Each row is a point on a landscape with many peaks, with its height.
From any point a climber steps to the highest of the 2 points nearest to it. It stops when none of these is higher. Distance is the straight distance between rows; heights are no part of it.
z690 h=3.14: [156 143  92 166 140 171 104  92 109 159 178 107 131  84 137  67 105 210
 109 156 191 135 171  83 120 108 109 196  99 145 130  55  67 118  82 147
 117 104 159  87  92 135  84  92  81 140 157 105 139 149 124 118 136 143
  69 128 113 104 175]
z575 h=5.49: [120 126  90 129 136 129 144 100 162 144  99  83 144 108 111 162 106  98
  86 162 194 127 136 156 140 132 127 106 138 119 142 178 117 134 109 175
 170 138 146  94 111 114  94  94 134 117 153 115 155 133 159 146 150 130
  78 165 137 113 126]
z284 h=3.68: [ 84 140 168  92 131 118 112 175 130 120  91 144 112 130 123 207 126  96
 144  94  58 167  96 124 125 171 169 136 180  93  91 192 155 115 182 109
 141 132 139 135 122 128 104 151 126 134  81 100 139 114 175  80 129 134
 137  96 131 125 127]
z685 h=3.29: [ 99 138 114 126 170 101 157 143 152 159 107  90  85 152  60 166 152 106
 109  99 107 101  64 233 131 163 169 125 146  88 126 176 202 133 178 119
 165  92 132 139 135 139  95 121 171 132 140 132 203 155 171 173 115 131
 127 126 131 114 143]
z136 h=2.63: [136 134 120 170 111 134 105 153 131 135 157 156  98 129 110  97 129 224
 163  80 101 105 142 134 172 126 113 159 124 124 157  21 168 127 105 110
  74  57 142 146 119 178 124 137 136 148  86 107 112 142 125 136 120 149
 147 169  74 121 111]
z748 h=0.35: [143 135 109  74 115 142 140 122 111 122 140 148 151 136 165 127 147 130
 174 156 143 132 105 106 129 144  73 123 106 179 129  81  66 133 114  76
  70 207 154 136 142 133 148 179 112  95 186 155  62 145 110 139 152 123
 113  96 104 155 132]
z788 h=2.00: [125 130 135  82 135 125 129 118 130 118 108 140 144 153 139 118 164 110
 180 197 149 137 121 104  97 140  91 106  88 152 107 159  87 179 113  90
  73 182 120 126 162 107 145 137  89 129 168 161 123  88 128 124 122 103
 140  95 124 165 116]
z770 h=3.37: [143  91 101 173 131 149 116  90 155 160 112  58 125 103 102 149 107 132
  67 188 196 113 171 140 123 103 153 152 170 101 138 178 105 141 109 173
 172  87 107  79 104 108  84  76 128 138 121 122 191 144 160  75 124 145
  66 126 138 104 147]
z115 h=4.45: [115 179 104 103 153 122 158 161 151 128 101 155 137 158  30 192 161 134
 167  64  70 119  98 207 125 147 138 114 141 117 136  75 193 114 154  94
 114 103 187 152 138 163 119 130 156 137 181 140 128 154 176 159 132 128
 123 184  71 131  98]
z181 h=3.44: [117 114 175  67 112 125 112 184 143 122  89 171 107 144 134 151 134 100
 166 119  61 149 101  98 126 154 126 112 168 128  97 168 124 133 156  74
  95 154 128 138 167 116 140 147 126 139  97 140 122  72 139  76 124 123
 169 106 116 158 124]
z810 h=2.96: [138 100 148 102 130 116 125 167 108 118 135 152  92 124 186  96 148 135
 119 120  94 146  68 158 167 195 126 118 105 140 158 130 165  93 166 106
 155 126 149 165 121 159 165 183 173 104  82 108 123 124 120 138 118 108
 127 133 139 111 120]
z912 h=3.62: [149 102 111 154 143 155 130 117 157 156 105  73 108  67 118 117 113 155
  74 175 199 123 158 124 144 137 142 172 152 108 131 128 107 121 117 160
 167  92 151 104 102 133  64  54 122 161 127 119 204 144 155  90 161 132
  37 152 127  91 167]
z569 h=1.01: [143  99 159 134 131 117  89 111  76 117 177 122  95 131 199  82 112  88
  94 115 114 145 131  94 111 112 137 125 121 128 148 134  87 114 119 148
 179 155  60 134  92 126 182 147 149 108  89 111  76 125  78 134 112 125
 172  94 184 125 132]
z230 h=5.47: [121 125 110 211 124 132 139  46 140 104 135 135 205 149 109 174  86 117
 118 125 150 138 203  87  99  64 161 154 166 101 119 151 111 125  86 186
 128 129 109  76 119  98 124  99  99 125 107 112 116 145 141  92 124 135
 137 120 122 119  97]
z573 h=4.98: [120 101 148 142 118 127 120  57 103 113 149 126 156 147 174 129 123  64
  98 150 144 151 190  41  91 104 119 155 134 116 121 178  59 125  86 178
 145 172  77  88 112 113 135 121  83 119 103  85 111 101 122  84 111 109
 113  98 172 130 117]
z494 h=2.35: [147 119 163 139  95 131  94 153 132 119 135 146  97 131 139  87 127 197
 118  69  92 126 122 106 169 127 128 151 119 126 135  71 137 140 122  99
  84  58 125 148 121 154 148 152 149 122  51 116 119 140 111 107 107 148
 150 129  90 122 121]
z174 h=2.83: [107 107 172 113 116 147  97 159 158 125 125  74 101  84 178 138 120 103
 102 111 130 158 154  95 147 178 134 140 164  98 100 154 133 119 142 111
 155 119 148 111 109 119  72 108 156 144 100  65 175 134 147  65 161 139
  43 115 180 136 157]
z405 h=2.71: [148 135  89 161 127 121 125 132 152 172 121 100  97 114  17 120 131 178
 117 133 144  55 138 157 136  82 114 137 133 100 132  79 176 160 114 116
 109  48 134 144 153 151  85  64 122 157 173 154 192 137 142 131 133 148
 127 161  98 104 166]
z707 h=4.90: [111 137  82 132 146 116 165 120 168 150  99  94 127  97 108 142  96 103
  87 143 190 118  97 193 144 140 131  90 141 126 141 140 154 117 132 163
 175 138 164 121 115 127  78  88 144 122 166 129 150 130 153 180 164 138
  91 191 114 100 129]
z989 h=4.58: [123 131 125 194 103 122 148  68 121  84 146 154 207 146 103 143  99 129
 132 109 138 126 197  86 101  57 144 134 141 128 124 119 100 130  77 182
 121 139  91 104 133  99 162 109  86 125 118 138  90 139  98 127 125 129
 187 120 126 118  85]
z742 h=3.60: [142 152  94 144 138 162 111  65 102 150 178 107 147 119 143  95 106 169
  94 146 184 148 163  68 114 116  99 165  99 153 134  72  45 117  77 152
 121 141 157  81  90 129  96 123  94 105 159 112 108 157 106 137 128 135
  71 117 132 125 157]
z48 h=2.49: [115  93 190  81 121 158 101 138 113 124 149 126 101  86 223 124 102  83
  98  74 102 172 150  77 125 170 108 132 159 132  97 153  73 102 125 121
 171 156 109 120  65 126 128 149 130 104  94  54  91 134 114  68 160 129
  88 118 167 128 121]
z36 h=4.95: [114 175 130  92 119 136 148 171 150 110  89 181 123 147  62 185 155 161
 178  56  60 133 100 163 144 168 121 118 158 114 130  54 170 108 145  79
 101  89 210 152 120 175 111 144 142 142 138 131 121 153 169 119 140 127
 118 181  70 133  99]
z709 h=2.34: [117 110 170 117  95 114 109 136 113  95 132 162 150 124 154 132  91  93
 123 120  76 153 156  68 102 114 138 117 162 132 103 175 105 119 142 133
 119 158  80 108 127 104 158 128 108 129  86 120 120  97 124  83 120 130
 189  91 138 141 121]
z353 h=2.27: [145 140 143 105 140 108 137 123 131 120  88 174 165 172 103 123 154 123
 205 199 134 111 144 106  91 115  87  94  96 140 103 124 109 174 102  96
  29 184  91 121 164 107 158 143  62 129 163 172 113  85 118 129 115 110
 181  88 115 155  97]
z817 h=1.97: [159 107 103 179 141 124 111 113  75 148 211 126 108 116 164  54 115 174
 108 121 168 115 109 155 128 112 151 162  82 143 179  77 154 115 126 157
 155 109 114 112 115 143 166 158 179 118 124 144  99 147  83 181  94 136
 148 142 142 130 126]
z601 h=3.58: [172 140  60 179 135 153 124 103 119 155 175 116 111  75 115  78 101 212
 127 166 199  94 152 131 127  87 106 172  92 145 151  64 107 120  94 160
 122  89 149 117 109 136  97  87  88 153 179 132 144 139 121 154 157 149
  94 163  89  86 162]
z394 h=1.65: [135 127 168 148 125  89 107 146 127 131 101 133 107 179  66 159 146 143
 143 103  51 106 120 179 135  98 160 149 127  96 127 148 185 146 151 132
  84  70  85 128 153 123 149 126 133 141  99 159 159 128 127 113  98 158
 204  82 128 126 137]
z209 h=1.71: [117  99 136  81 130 139 122 108 110 127 132 107 123 116 173 119 152  76
 118 164 146 167 130  95 120 157  94 112 107 148 120 177  85 147 132 120
 148 184 132 123 133 116 129 138 122 127 156 110 111 113 126 136 140  97
  79 112 176 148 140]
z863 h=2.51: [105 101 160 134 117  93 130 125 115  90 132 182 166 136 140 140  64  62
 106 135  73 148 160  81  56 122 151  95 179 130 105 198 103 114 160 159
 137 185  84  94 111  90 158 133 103 106  69 106 101 107 156 114 105 108
 201  80 162 126  99]
z875 h=5.70: [146 100 107 203 155 128 134  98  95 123 161  96 101  93 143  78 104 142
  94 133 167 129 117 161 114 130 166 142 122 126 148  98 156 103 140 185
 211 102 112 112  98 135 118  93 176 128 102 111 127 150 120 163  97 129
 102 179 136 115 101]
z4 h=2.93: [ 85 178  96 119 155 130 164 130 153 114 102 130 169 125 107 178 119 103
 139 115 142 146 100 152 144 137 126  88 130 149 113 114 140 120 125 136
 145 166 164 145 135 133 123 126 134 115 184 144  96 133 130 183 161 116
 124 174  98 138  88]
z858 h=4.26: [105 157  50 148 158 131 162 100 167 127 122 117 139  88 113 146  73 134
 105 138 192 138 127 176 127 125 115 111 131 143 151  98 144 102 106 173
 168 141 171 118 112 144  77  78 119 129 182 115 108 141 150 182 187 126
  84 211  84  95 108]
z314 h=2.86: [101 144 124 156 153 101 155 127 115  96 112 143 149 156  88 203 114  91
 143 105  88 132 116 163 109 134 195 132 148  94 128 184 170 107 160 149
 160 132 104 134 124 111 122 128 122 116  91 129 135 146 153 151 122 137
 168  97 128 104 100]
z949 h=2.15: [117 153 131 109 160  86 179 140 160 147  77 173 148 178  77 159 153  60
 199 158 106  95 102 163 109 107 122  82 133 115 100 185 161 155 153 105
  81 168 109 103 174  94 144 136 100 135 185 184 124 106 157 170 119 112
 170 127 104 130 118]
z961 h=5.51: [116 128 127 139 124 115 134  55 119 115 122 137 195 147 139 171 115  76
 106 172 146 137 185  66  89 103 129 144 149 113 106 206  87 132 102 173
 123 190 103  86 122 107 131 114  85 121 117  96 113 113 156  89  98 116
 103 123 153 123 107]
z783 h=3.74: [163 131 113 159 112 113 121 126  93  99 156 154 136 146 136  97 119 174
 128  93 111 122 125 163 141 107 148 133  94 166 178  77 139 126 136 131
 123 104 104 163 128 152 184 159 139 103  95 141  81 159  89 170  95 121
 197 140 116 118  92]
z954 h=2.62: [153 139 133  81 119 119 146 164 130 120  89 184 134 169 100 133 145 109
 206 148 107 108 123 137 122 118 105  81 116 136 128 114 117 140 123  84
  61 185  92 142 183 107 174 152  99 134 150 180  80  79 104 150 116 122
 213  99 110 162  97]
z668 h=3.27: [104  91 186  56 134 130 103 173 148 131  85 149 100 131 159 160 123  68
 134 133  65 168 113  98 105 176 136 103 178 110  88 205 134 139 188  63
 109 156 140 124 166  91 117 152 138 140 102 134 138  61 162  74 143 104
 136 101 148 150 133]
z739 h=1.84: [114 108 148  80 142 130 108 114 132 129 120 115 135 144 153 100 160  99
 127 209 159 153 123 102  87 148  96 106  95 142 107 204  73 188 119 110
 110 173 135 115 146 108 129 129  94 135 155 141 145  84 144 106 113 101
  95 113 158 157 135]
z515 h=5.08: [117 139 111 130 120 147 148  93  94 112 177 134 166 129 169 123 100 114
 119  96 143 159 140  96 116 117 125 125 128 161 142  97  69 102 116 157
 153 200 117 125  94 136 149 160 127 105 145 120  42 162  84 158 147 109
 142 126 144 134 116]
z194 h=2.14: [151 111 144 136 104 139  98 149 121 133 175 120  97 120 190  70 131 180
 105 100 128 121 125 121 158 139 136 155 102 123 144  84 151 112 123 112
 109  90 131 145 113 137 152 148 171 130  89 115 120 134  97 119 104 144
 123 125 126 128 157]
z571 h=2.66: [111 115 143 149 132  88 154 131 104  84 123 170 156 143 113 162  90  69
 123 136  74 138 134 130  76 129 189 108 163 113 127 211 134 107 170 158
 159 165  86 112 121  97 157 131 111 104  73 118 112 125 151 142 102 125
 198  85 158 105  96]
z11 h=1.90: [100 143 127 114 116 152 127 144 155 112 130 113 136 111 154 144 124 136
 127 103 133 143 136 109 163 150 134 127 144 140 114  94 133 100 121 107
 124 125 153 144 126 138  97 130 144 139 129 104 123 137 126 112 146 134
  96 143 129 147 134]
z717 h=3.73: [133 130 162  43 100 128 116 181 161 132  71 162  89 149 128 139 180 130
 198 111  75 118 103 100 142 165  93 110 148 117 107 120 124 148 131  54
  79 137 150 156 178 134 133 158 120 138 120 152 121  80 139  85 138 131
 142 111  99 164 148]
z589 h=3.11: [ 99  89 185  61 123 140  93 142 135 128  98 115 110 116 192 144 134  82
 123 152  95 174 157  71 107 185 106 122 151 121  96 196 109 153 161  75
 117 143 136 127 153  92  95 138 118 137 122 108 157  83 154  53 153 105
  81 102 166 147 138]
z832 h=0.71: [136 113 142 111 105 137 112  92  91 117 157 121 137 138 166 101 149 112
 135 154 123 145 159  63 105  96 106 130 107 152 131 137  70 142 101 125
 106 151  85 124 128 107 160 145  97 125 141 128 105 114  97 121 119 117
 148  70 152 150 146]
z865 h=4.31: [110 169 152 118 110 133 123 159 152 144  77 142 136 158  73 200 154 130
 183  97  67 123 153 128 121 114 126 136 155  74  88 126 177 145 151 105
  64  87 132 118 140 115 109 136 111 169 128 146 140 122 160  71 133 144
 143  93 111 143 159]
z148 h=6.08: [ 98 124 142 134 106 126 147  99  98  94 152 149 174 137 169 131  92  78
 119 107 123 171 162  82  93 118 133 121 147 147 130 144  67  99 109 177
 162 198  82 123 104 120 156 130 100 115 119 110  77 134 105 126 142 104
 169 111 150 132  94]
z981 h=2.72: [144 106 146  87 116 137 134 147  75 112 150 161 105 110 200 115 103  93
 106  90  92 152  93 125 133 194 111 103 129 157 155 137 108  76 160 118
 191 175 126 157  89 165 163 186 150  86  69  91  67 159 119 122 137 104
 137 135 141  96  96]
z952 h=4.41: [141 137 134 125 134 154  96 147 156 156 136  84 131 115 113  84 156 195
 109 168 177 119 149 105 141 120 100 153 106 144 100 110  88 180  86 126
  78  95 158 137 121 112 103  99 112 163 142 138 211 121 115  84 133 144
  75  97 141 138 189]
z824 h=3.30: [165 127 142 136 102 112 114 145  96 111 116 163 134 168 113 100 132 178
 142 102  78 119 112 152 142 105 124 110 101 156 170  85 124 140 123 121
  76 121  95 170 150 145 194 154 123 123  93 158  71 133  75 148  96 137
 221 116 108 137 104]
z33 h=4.08: [158 120  64 162 134 139 145 101 144 148 139 103 106  81 119  89  94 169
  92 160 206  97 135 159 134  99 127 137 120 128 154 103 133 119 111 166
 161  95 137 125 112 132  90  75 116 154 161 139 159 133 132 162 149 139
  92 187 105  89 150]
z456 h=3.92: [156 118 117 207 107 124 132  67 122 105 150 119 180 145  79 129 112 155
 131 123 148  96 188 110 107  30 145 125 121 115 137 117 124 148  68 174
 122  88  84 113 144  97 150 102  96 128 133 151 101 137  94 144 110 144
 194 137 123 122  96]
z197 h=3.21: [149 107 132 131 109 115 135 164 104 132 139 172  99 134 157  85 139 171
 131  95  98 138  81 148 173 167 121 136  92 156 172  80 165  99 156 104
 125  80 148 160 130 159 176 198 157  97  72 137 118 143 111 157 128 110
 167 128  99 109 115]
z212 h=1.92: [127 126 152 125 136  85 151 141 137 132  94 158 126 179  72 142 151  83
 175 164  78  84 121 151 108  87 139 109 138 108  98 195 170 150 162 103
  68 135  86 112 171  79 144 132 109 143 135 170 135  96 143 141 100 126
 197  97 137 139 145]
z724 h=6.47: [121 152 124 183 129 144 123  50 144 117 123 110 203 145 100 187 104 132
 115 160 157 121 202  72  99  80 135 164 137 100 103 154 103 140  76 156
  93 119 135  79 120 110 100  97  84 135 112 104 149 141 162  54 116 139
 100 115 115 119 120]
z805 h=6.25: [121 122 118 133 126 125 135  76 136 132 110 100 166 130 132 172 120  81
  98 168 173 141 155 114 115 120 125 123 131 122 131 212  97 141 110 185
 163 168 121  83 126 109 124 115 116 115 141 102 130 118 156 122 128 125
  88 142 152 123 110]
z461 h=2.24: [142 125 100 132 140 109 138 119  87 139 177 130 124 115 158  75 129 143
 107 135 161 110  84 168 139 122 137 107  78 156 164 121 152 124 140 148
 154 148 127 127 123 147 161 171 177 113 156 157  89 137  74 200 104 130
 143 148 145 134 132]
z178 h=2.38: [102 144 132  90 152  99 173 154 151 123  85 180 153 160 116 157 136  55
 186 154 119 144 103 144 117 140 127  74 137 140 105 179 127 133 160  92
  99 211 119 113 173 105 154 133 104 122 176 172 101  86 150 170 130  94
 175 131 114 151  83]
z123 h=1.38: [175 104 161 158 115 106  90 146 119  98 116 127 103 138 142 100 126 149
 107 101  76 125 117 148 158 105 174 150 120 128 169 113 161 133 168 133
 151  54  77 141 146 139 188 137 162  89  58 134 149 150 118 148  91 133
 191 100 125 114 102]
z354 h=1.24: [165 121 158 134 106 112 109 140  83  94 120 157 131 141 154 114 100 125
 107  92  70 146 121 121 130 122 152 118 132 149 169 135 118 110 148 133
 160 122  81 147 148 152 192 142 138  93  55 123 116 153 107 132  87 124
 213  98 120 108  81]
z370 h=3.07: [ 89 159 114 122 172 106 173 129 133 126 104 127 127 164  64 208 143  78
 145  91  87 123  87 203 115 152 185 131 139  96 131 179 194 118 167 135
 163 116 118 142 136 125 109 133 145 125 131 135 154 152 168 177 128 128
 150 120 114 105 104]
z250 h=3.93: [ 93 150 156 109 120 113 113 163 148 131  97 126 111 152  99 186 156 117
 156 104  71 132 115 144 135 137 156 139 155  93  96 165 170 132 166 105
 106 106 132 131 144 124 114 130 136 148 114 141 150 109 159  94 126 146
 146 102 135 144 158]
z146 h=4.27: [134 128 116 142 126 154 125  80  96 135 182 111 139 124 179 101 110 122
  99 111 155 148 161  63 126 111 111 154 119 145 139  85  61 103 100 151
 146 163 114 101  95 124 126 150 116  98 144 110  72 158  86 147 138 120
 101 104 157 137 149]
z701 h=2.50: [115 129 137  95 127 125 144 149 104  88 131 134 139 117 161 146 117  89
 124 118 106 166 104 143 132 171 145  94 135 159 137 141 114  92 158 127
 175 195 127 164 107 144 149 160 142 104 120 107  80 130 118 147 131 110
 142 142 148 124  90]
z81 h=0.87: [143 103 137 147 119 115 113  75  88 123 168 113 125 138 167  86 130  82
 102 141 149 133 146  81 111  69 135 124 116 130 150 151  72 129  94 172
 165 154  63 113 124 112 169 139 113 116 123 123  78 115  75 156 115 117
 160  86 183 134 137]
z588 h=4.89: [120 158 116 133 144 146 101 122 169 149 116  96 155 138  65 131 139 183
 115 179 187 107 153 116 128 115  87 140 109 136 104 120  87 180  64 136
  65  92 158 114 121 123 101  82  97 159 152 151 187 120 133  76 143 138
  81 138 113 131 160]
z323 h=2.42: [142 143  87 182 131 127 128 117 147 144 131 103 130 138  19 142 117 170
 143 121 134  71 148 141 120  59 109 119 124 105 136  83 170 154  87 140
 105  67 119 132 161 135  98  80 112 137 175 146 138 137 133 150 137 147
 158 168  91 117 120]
z963 h=1.91: [152  93 137 165 124 146  89 129  73 146 214 124  97 127 203  44 109 157
  98 105 149 132 121 119 132 130 143 189 106 120 173  66 141  98 126 139
 150 100 112 105  89 139 176 162 178 107  85 119  98 146  87 133 100 149
 128 121 143 119 137]
z660 h=4.32: [156 137  70 188 143 112 133 120  96 111 183 151 135 125 108  97 120 192
 142 103 140 107 125 189 145 106 139 142  90 169 177  57 177 120 127 139
 146  98 112 148 135 159 157 146 151 107 121 132  95 153 100 201 110 115
 182 171  94 118  70]
z546 h=0.14: [121 162  88  60 154 139 138 122 133 136 124 140 147 123 157 140 135 126
 163 182 176 151  85 116 125 176  63 114  81 163 113 116  67 159 111  96
  93 223 184 127 132 139 116 153 110 109 204 157 102 141 123 150 144 125
  65 124 107 150 130]
z169 h=2.09: [ 97 150 139  79 105 166 128 165 170 137 111 132 113 105 170 139 142 153
 147  93 121 140 115  98 174 169 109 131 158 130 108  86 137  97 120  72
  99 111 189 152 128 142  80 143 135 145 116  96 139 130 141  79 154 137
  52 141 114 146 152]
z326 h=3.35: [165 125 122 159 101 122 127  82 104 116 143 103 159 140  97 103 150 154
 130 154 154  85 154 113 122  47 123 112  85 135 141 119 108 164  77 151
 104  89  87 129 148 104 158 128  95 128 150 161 108 128  80 162 101 140
 182 112 134 131 128]
z281 h=1.52: [143 122 154 160 124  94  96 136 130 109 118 120 117 160  95 122 141 161
 124 100  82 106 121 173 157 104 162 141 115 127 150 107 170 144 145 125
 107  67  92 145 147 136 154 120 152 118 102 151 148 134 110 138  97 145
 189 119 132 131 112]
z463 h=2.95: [148 139 141 114 120 108 130 157 109 108  93 170 136 180  86 123 146 136
 173 123  81 104 105 167 138 102 123  94 115 140 151 113 139 137 125 112
  75 145  83 157 169 127 184 140 119 137 132 178  82 104  83 153  98 139
 224 119 115 153 101]
z318 h=2.61: [ 74 163 125 114 154 103 167 151 137 113  97 145 167 147 103 187 138  67
 158 126 110 150  90 161 129 147 147  88 145 139 113 168 146 119 155 128
 142 187 135 136 141 124 133 132 124 115 170 149 107 118 147 177 147 115
 145 149 113 137  86]
z747 h=3.85: [157 103 139 153 131 170 125 150 136 161 134  74  85  66 158  78 130 151
  80 155 183 107 148 118 151 146 155 157 127 109 123 115 144 121 139 145
 164 101 154 126 117 131  79  74 156 168 115 111 206 129 134  97 141 140
  54 138 155 114 183]
z472 h=1.12: [158  92 163 141 131 112  88 127  71  93 139 128  94 129 186  94 112  91
  90 110  90 152 128 118 115 131 152 124 130 127 163 142 116 118 149 153
 201 128  60 138 109 138 193 135 162  97  57 105 113 141 104 129  89 124
 179 100 171 106  97]
z892 h=2.94: [134 138  96 125 135 119 138 143 166 186 100  94 100 107  37 125 151 154
  90 167 176  72 121 165 139 102 116 139 148 106 131 114 156 159 128 110
 121  61 153 146 131 129  79  81 123 149 170 161 234 122 146 118 144 138
 106 147 107  93 175]
z363 h=1.60: [122  79 161 106 130 119 122 124 125 129 131  87 100  97 177 108 141  59
  98 137 149 159 134 118 124 159 121 110 114 136 114 186 106 131 146 135
 192 158 131 118 119 117 132 122 153 130 135  82 117 104 127 134 145 113
  83 123 214 126 147]
z220 h=4.42: [ 95 174 151  57 105 137 149 184 173 116  66 177 116 138 109 179 166 136
 192  64  76 144  77 127 152 190 106 105 173 116 102  89 142 114 140  65
 104 134 204 152 127 162 114 155 138 136 135 136 119 126 164  94 156 125
 102 168  91 156 127]
z119 h=2.53: [130 112 161  95 120 152 122 137  81 110 159 148 119 103 205 124  85  72
 108  76 102 161 128 101 105 167 117 115 147 152 127 133  68  79 137 140
 199 178  98 144  63 147 146 164 130  88  76  74  63 164 111 101 143 119
 132 123 156 106  92]
z780 h=5.40: [106 108 142 118 115 137 134  75  76 118 166 150 154 143 188 128  92  59
 107 116 131 167 180  41  94 122 101 143 138 138 122 152  31 104  87 171
 140 199  72 101  93 120 138 128  85 113 112  97  74 121 100 104 144  89
 136  92 160 138 112]
z936 h=4.97: [153 115  80 197 156 109 138 101  99 107 160 122 119 120 118  91 116 161
 110 118 146 111 115 188 133 112 159 138 109 145 169  86 182 115 146 157
 193  89  95 128 129 138 137 114 170 101 118 134 131 159 118 201  98 114
 161 177 111 114  72]
z430 h=4.06: [109 146 173  53 101 126 125 188 167 126  73 165  80 136 119 138 185 153
 177  68  54 134  73 117 161 184 100 120 162 102  98 116 150 136 146  60
  97 111 192 156 148 154 115 154 152 140 104 134 145 111 150  71 137 135
  99 141 101 158 160]
z175 h=2.92: [146 137 108 133 117 130 127  90 136 128 127  95 152 125 101 115 149 143
 116 173 172 104 135 122 132  84 109 112  90 144 127 138 102 159  89 150
 118  99 123 122 142 109 136 121 101 125 164 152 147 125 109 156 119 135
 132 119 133 133 138]
z552 h=4.92: [101 185 124 122 130 147 146 154 159 142  82 147 160 156  46 221 144 129
 190  78  83 133 146 143 113 124 133 124 153  82  92 106 184 134 140 108
  75  96 163 123 131 131 104 122 121 168 172 137 127 141 174  98 159 128
 128 126  87 141 138]
z189 h=4.63: [131 125  78 210 146 137 124 112 142 119 154 101 121  80 111 112  88 184
 121 126 156 109 146 132 135 100 145 158 144 120 119  77 144 111 103 150
 168  84 129 120 127 148  87  58 129 158 136 115 137 159 142 134 144 147
  95 186  95 113 140]
z584 h=2.67: [124 103 176 112 120 167 111 148 139 133 157  98  93  73 222 103 106 113
  99  81 134 160 147  89 140 181 125 148 151 114 103 118 122  89 127 117
 167 128 136 111  69 123  96 130 156 121  93  38 128 136 119  69 148 146
  41 130 167 129 142]
z612 h=0.56: [150 121 125 100 106 140 115 122 103 124 153 115 131 128 163 103 157 142
 149 153 127 128 128  98 127 111  97 125  98 165 127  98  84 140 111  94
  84 153 125 142 139 112 151 165 118 117 162 144  95 131  95 129 120 133
 126  78 135 148 163]
z956 h=1.78: [113 119 157 151 140  82 143 133 136 128 107 135 112 178  82 153 135 106
 144 136  71  90 115 170 105  96 177 138 137  82 103 220 182 147 161 129
  99 104  78 121 144  91 141 128 116 143  91 142 152 112 147 124  95 135
 201  81 152 122 163]
z415 h=2.97: [ 91 107 173 103 115 134  97 141 148 127 112  86 121 116 159 158 141  96
 113 155 122 161 162  81 127 173 110 145 148 102  97 201 119 157 154 101
 127 128 146 118 139 104  73 118 119 143 112  96 191 110 176  55 156 117
  46  99 180 144 156]
z550 h=3.55: [ 99 181  46 132 157 135 170  98 150 117 139 139 163 106 111 155  77 138
 129 127 179 148 117 160 125 120 101  87 112 165 140  82 139 113 107 155
 142 169 182 126 117 139 111 118 117 113 193 131  65 149 113 207 184 106
 114 203  76 119  84]
z335 h=3.67: [140 110 138 154 139 149 122 162 136 166 130  93  78  91 152  89 130 156
  84 135 165  99 110 166 162 165 164 149 120 115 130 115 187 112 159 131
 155 101 154 143 134 158  89  89 189 161 120 120 201 122 137 117 127 138
  86 160 138 125 158]
z120 h=4.29: [ 97 187 108 120 159 133 172 154 163 148 103 136 151 158  16 213 147 113
 182  70  84 124 113 192  92 131 150 110 139  89 111 118 198 133 143 114
 103 104 162 136 128 133 110 122 135 154 191 144 132 155 177 142 151 131
 135 152  71 129 118]
z517 h=3.48: [115 130 132 129 144 108 126 167 152 164 108  99  84 126 102 130 152 140
  97 113 127  94  93 198 160 153 155 134 143 111 121 134 200 122 169 112
 141  92 154 148 141 159  91 100 189 143 136 137 212 126 150 139 118 139
 105 140 141 135 161]
z75 h=2.90: [135 123 115 159 120 125 129 162 120 144 147 169  94 124 120  89 143 199
 162  86 111 118 112 161 179 153 126 159 102 142 178  37 188  97 139 108
 117  53 158 153 130 175 140 163 147 123  83 119 131 139 133 165 133 124
 153 165  75 114  94]
z722 h=5.54: [130 142 136 154 129 148  95  83 157 135 134  85 172 143  93 146 129 162
  97 186 182 107 174  95 111  90 117 158 119 125 111 162  82 173  66 159
  96 100 129  91 115 117 114  97  91 143 127 130 187 121 145  57 113 146
  93 120 136 130 148]
z781 h=2.56: [144 136  94 117 119 115 145  95 118 126 141 108 136 113 138  97 134 125
 114 152 171 113 104 140 136  93 119  91  90 148 141 138 118 144 120 151
 148 139 129 131 136 119 146 142 131 119 174 157 103 131  88 194 117 126
 134 132 140 139 145]
z14 h=2.57: [139 118 116  80 115 148 128 167 137 149 133 133 107 111 182 100 169 141
 150 150 139 120  94 132 155 156  92 119 102 144 119 112 127 121 143  74
 102 148 175 170 156 133 120 165 150 132 155 133 130 108 117 125 131 137
  74 107 138 149 175]
z249 h=3.18: [122 142 103  95 140 117 144 149 170 176  88  97 118 114  75 137 153 119
 101 173 176  93  99 170 156 125 101 109 137 112 121 156 147 158 146 120
 133 103 161 147 137 117  88 102 131 129 170 164 228 115 149 142 143 134
  90 146 121 115 168]
z793 h=2.33: [119 145 117  61 121 160 138 180 167 157 100 146 114 119 167 121 178 149
 175 134 151 124  96 125 158 171  74 135 113 142 109  76 119 123 130  58
  86 140 207 171 152 142  95 166 138 140 156 128 151 113 144 102 151 134
  46 117 113 150 168]
z752 h=2.77: [128 111 118  96 130 127 142 169 123 142 148 146  99 124 184  91 157 137
 137 136 133 123  65 171 160 176 111 106  94 145 142 132 155 105 157  95
 121 158 175 166 143 155 142 176 178 128 143 139 110 106 100 154 123 130
 102 138 139 144 158]
z718 h=4.09: [154 117 139 113 133 155 114 154 144 159 137  79 105  87 143  75 165 161
  90 177 176 111 134 118 149 134 118 142 112 131 110 135 115 158 127 129
 127 101 159 153 121 119  98 105 133 151 134 131 228 109 121 110 131 129
  65 107 163 122 190]
z457 h=5.12: [147 101  86 237 140 139 122  92 115 130 173  90 105  82 129  76  92 176
 102 143 161 119 136 140 116  95 157 168 147 116 134  88 140 102 117 185
 202  79 109 107  96 136 112  49 136 155 109 114 131 161 126 143 115 146
  88 197 108 114 128]

Call two points neighbours if one is among the 2 nearest of the other. Go from one point of each pair to the other, from neighbour to neighbour, staying as high as possible. Name the lowest point that can't be avoided.
z805 and z724 | z770
z981 and z36 | z48
z805 and z875 | z690
z805 and z197 | z963
z805 and z148 | z573
z36 and z552 | z120

For each start below, name the point where the climber stops.
z209 | z875
z748 | z805
z123 | z805
z546 | z875
z318 | z805
z817 | z724
z174 | z36
